A landscape with many valleys, sampled at points; each row gives a point and its height.
From any point a ball rolls to the lowest of the 3 points nearest to it. It stops when none of these is lower. Distance is the straight distance between rows; heights are no part of it.
safad (h 293): [144 163 170 110 111 127 123 140 111 107 125 154 149]
fon (h 709): [114 165 188 103  83 150 116 197 196  49  81  86 138]
dos (h 107): [100 146 119 117 116 103 109 112 118 148 199 113 139]
siz (h 144): [147  96 113 151 164 128 153 120 115 149 100 143 122]
fesu (h 181): [103 139 119 117 132 101 114 110 113 153 187 125 133]
did (h 254): [137 107 128 152 159 126 153 134 111 136 106 144 139]
san (h 270): [157  68  73 153 163 152 166  94 118 157 108 143  97]
fuvu (h 335): [164  73 101 153 155 166 166 124 125 148  67 140  91]
ziz (h 729): [103 142 168  94 108 146 108 202 206  67  80  68 132]
mel (h 81): [122 158 143 107 109 112  91 113 121 137 201 134 133]
rem (h 207): [141  82  88 146 166 139 158 106 109 156 111 149 103]
bido (h 351): [149 100 119 152 161 138 149 136 117 128  65 133 125]
vabot (h 130): [123  68  62 142 161 140 142  90 118 171 150 130  98]
Nubi (h 358): [141 164 155  99  65 137  84 104 121 115 212 142 124]
vad (h 292): [108 170 136 102  96 107  93 108 127 138 209 113 127]
lut (h 390): [147 155 167 122 119 123 136 155 131 100  83 142 148]
Kab (h 598): [135 129 149 156 138 136 142 164 149  94  37 106 134]
gusar (h 106): [107  97  88 144 157 108 128 105 112 162 163 123 119]
dunil (h 225): [140 146 161 113 136 114 129 131 103 123 143 154 146]
baz (h 134): [130  86 100 142 166 119 143 100 117 151 141 137 119]
guk (h 120): [148 153 162 101 111 118 115 128 106 121 160 152 137]
laba (h 51): [118 145 144 114 130 104 106 119 111 143 188 140 142]
zopok (h 378): [162 175 179 104  90 139 134 139 124  83 109 158 147]
nuga (h 160): [ 97 129  91 132 136  97 110 107 118 162 181 110 127]
topa (h 346): [155 162 178 105 101 136 134 146 125  96  89 151 155]
gad (h 277): [138 125 141 134 145 115 134 128 111 133 137 151 141]
Nidi (h 440): [160 166 169  94  61 145 100 118 119  91 191 169 126]
Ruvan (h 233): [141 158 164  95  92 123  95 112 116 116 188 154 137]
fele (h 50): [152  78 107 165 143 186 158 132 153 133  30 118  92]
mer (h 114): [ 89  94  46 143 147 113 131  97 128 178 166 106 106]
Sapek (h 410): [167 180 181  98  81 144 109 120 119  89 145 169 141]
pivi (h 381): [149 126 136 151 150 129 152 139 122 120  70 139 141]
vedag (h 143): [ 71 121  46 140 127 104 113 106 137 178 169  94 107]
Temub (h 190): [125 106 111 137 156 116 137 119 105 149 156 142 139]
gobo (h 247): [152  86 101 159 162 150 164 121 121 142  85 139 111]
midin (h 271): [ 93 164 124 104 101 101  92 110 132 155 207 107 129]
bugu (h 657): [124 164 174 125 100 141 129 182 170  73  58 106 150]
nesa (h 53): [117  79  65 144 156 124 137  89 117 168 159 119 101]
Koba (h 99): [123  78  86 147 159 125 145  98 111 168 153 129 114]
buvo (h 629): [129 136 163 138 123 139 133 174 163  84  47 100 146]
Sagu (h 484): [144 180 190 103  76 152 135 160 148  70  91 134 140]
Fezel (h 703): [104 142 165 116 119 135 115 198 198  61  70  72 134]
Mir (h 174): [ 65 151  78 124 122  96  98 109 136 166 175  86 122]
Vetor (h 272): [146 144 157 125 128 119 128 131  96 128 136 160 149]
besoz (h 172): [114 129 128 117 139 102 117 117 106 148 178 137 149]
vuke (h 139): [ 71 117  67 136 133 109 115 100 126 170 173  92 115]
kuda (h 385): [147  89 116 162 152 161 159 135 141 125  36 128 108]
livov (h 539): [131 115 125 157 141 150 147 165 146 110  30 105 124]

Where does a ball stop that starts at each point below?
Fezel | fele
vad | laba
Ruvan | laba
gad | nesa
Nubi | laba
san | siz
ziz | fele
Kab | siz
baz | nesa
midin | laba
vedag | nesa
